A landscape with many peaks, sampled at points; each row gives a point and its height.
A climber steps from a point to the highest of its 3 nearest points, and stops where none of them is higher. Distance is the straight distance between rows; heights are no part of it.
dor (h 491): [8, -2, 25, -21, -23, -54, 37, 0, -13, 5, -85, -15]
rato (h 123): [-2, 7, -3, 21, 24, 48, -29, 2, -2, -1, 65, -11]
Fof (h 530): [-10, -6, -14, 4, 11, -86, 23, -2, -6, 2, -50, -18]
far (h 437): [-22, -55, -27, 33, 23, -82, -11, -14, 9, 19, -12, -10]
sot (h 441): [-21, -45, -3, 27, -5, -40, -14, -21, 23, 19, -13, 21]
beko (h 478): [26, 53, -6, -12, 2, 43, 6, 29, 4, -16, 38, -13]
Miti (h 309): [-24, -41, -30, 31, 15, -6, -35, -20, 28, 19, 44, -4]
reson (h 88): [5, 38, -5, 20, 38, 59, -23, 22, -3, -4, 80, -34]
pebo (h 132): [17, 23, 2, -38, -37, -16, 34, 22, 2, -10, -45, -13]
nilo (h 321): [25, 30, 4, -38, -30, 15, 34, 18, 3, -13, -22, 1]
feza (h 326): [-6, -29, 27, -7, 8, 67, -26, -17, -27, -8, 23, 35]
vokuz (h 421): [5, 40, -11, -22, -13, -16, 21, 18, -1, -9, -28, -20]
basob (h 558): [-7, 56, -43, -7, 6, -50, 28, 23, 6, 1, -6, -37]
suve (h 546): [-12, -1, -18, 21, 5, 0, -20, -3, 12, 3, 27, -1]
mot (h 583): [6, -23, 39, -16, -18, -65, 33, -14, -18, 0, -104, -9]
Gekes (h 499): [19, 40, -7, -23, -9, 42, 15, 29, 5, -11, 21, -6]
bog (h 710): [21, 5, 27, -13, -2, 61, 0, 8, -17, -10, 10, 22]
Zore (h 540): [5, 49, -26, -18, -7, 8, 19, 26, 13, -7, 4, -13]
Did (h 472): [-21, -36, -18, 18, 8, -80, -5, -20, 4, 16, -34, -5]
vobe (h 25): [-17, -64, 33, 8, -9, 6, -16, -37, -10, 5, -32, 50]
tuv (h 520): [-17, -51, 18, 14, -3, -42, -7, -30, 7, 13, -30, 25]
puni (h 99): [5, 31, -7, 9, 17, 42, -11, 10, 4, -8, 55, -1]
kubu (h 366): [-3, -19, 3, 14, -2, 1, -20, -15, 6, 6, 8, 18]
buzi (h 649): [1, -32, 41, -8, -27, -39, 15, -18, -10, 7, -78, 19]
lopul (h 601): [-10, -19, 8, 10, -6, -43, 3, -20, 4, 9, -27, 17]
govag (h 61): [-10, -50, 17, 8, -5, 14, -28, -37, -3, 14, -4, 50]
reze (h 485): [-19, -6, -15, 28, 25, -115, 20, -2, -23, 7, -75, -35]
rek (h 598): [-12, 25, -28, -7, 1, -58, 26, 13, 6, 0, -32, -17]
tepa (h 468): [6, 64, -35, -3, 8, 19, -1, 30, 7, -14, 50, -40]
Garis (h 682): [18, 25, -10, -19, -18, 12, 12, 7, 3, -8, -5, 2]
Vutam (h 473): [2, 13, 0, -1, -22, 1, 13, -4, 7, 2, -2, 13]
Dafug (h 686): [45, 50, -8, -45, -25, 60, 26, 52, -6, -15, -8, -26]
Zodo (h 104): [7, 5, 28, 5, 30, 78, -33, 1, -30, -7, 55, 14]
fud (h 732): [0, 20, -8, 3, 0, 18, -9, 0, 4, -10, 19, 3]
Patoz (h 164): [7, 11, 15, 7, 28, 72, -26, 8, -14, -10, 59, -6]
doz (h 459): [-7, 31, -41, 17, 17, 10, -8, 12, 15, -1, 60, -32]
Lesar (h 759): [-4, 2, 4, -6, -13, -41, 18, -5, 0, 2, -42, 2]
vol (h 506): [11, -8, 23, -19, -27, -3, 16, -7, -1, 2, -40, 17]
nem (h 455): [22, 39, 19, -19, 13, 85, 5, 24, -21, -25, 46, -9]
netuf (h 460): [-9, 28, -40, 9, 20, -12, -1, 17, 15, 0, 42, -33]
miguk (h 380): [36, 18, 18, -25, -9, 60, 16, 15, -9, -19, 1, 7]
lib (h 718): [-7, -9, -2, 3, -12, -16, 2, -7, 9, 1, -16, 15]
tilav (h 318): [8, 2, 18, -3, 12, 60, -18, -6, -14, -10, 34, 16]
Lino (h 586): [-1, -26, 21, -7, -18, 4, 4, -22, 3, 2, -24, 31]
gat (h 691): [-10, -43, 28, -8, -25, -13, 8, -24, -1, 1, -53, 32]
vos (h 494): [-15, -14, -20, 11, -2, -52, 1, -13, 9, 14, -7, 0]
veg (h 396): [-21, -25, -27, 26, 16, 9, -32, -2, 28, 13, 62, -14]
Pila (h 683): [-8, -34, 24, 7, -11, -55, 20, -17, -7, 10, -67, 8]
fazez (h 483): [39, 51, 0, -39, -10, 63, 12, 33, -2, -22, 11, -11]
fon (h 154): [-25, -53, 4, 27, 0, 2, -28, -25, 9, 23, 19, 25]
motem (h 1): [14, 14, 44, 2, 48, 85, -30, 22, -46, -15, 82, -7]
mivel (h 208): [-27, -76, -26, 30, 8, -34, -33, -33, 24, 29, 25, 1]
Bafal (h 515): [-13, -4, -13, 11, 3, -26, -3, -7, 13, 12, 2, -2]

For each start below, name every point that the climber comes to, in order.
Zodo: tilav bog
rato: Patoz tilav bog
veg: suve fud
doz: tepa beko Gekes Zore Garis
netuf: suve fud
nem: fazez Dafug
Fof: rek Lesar
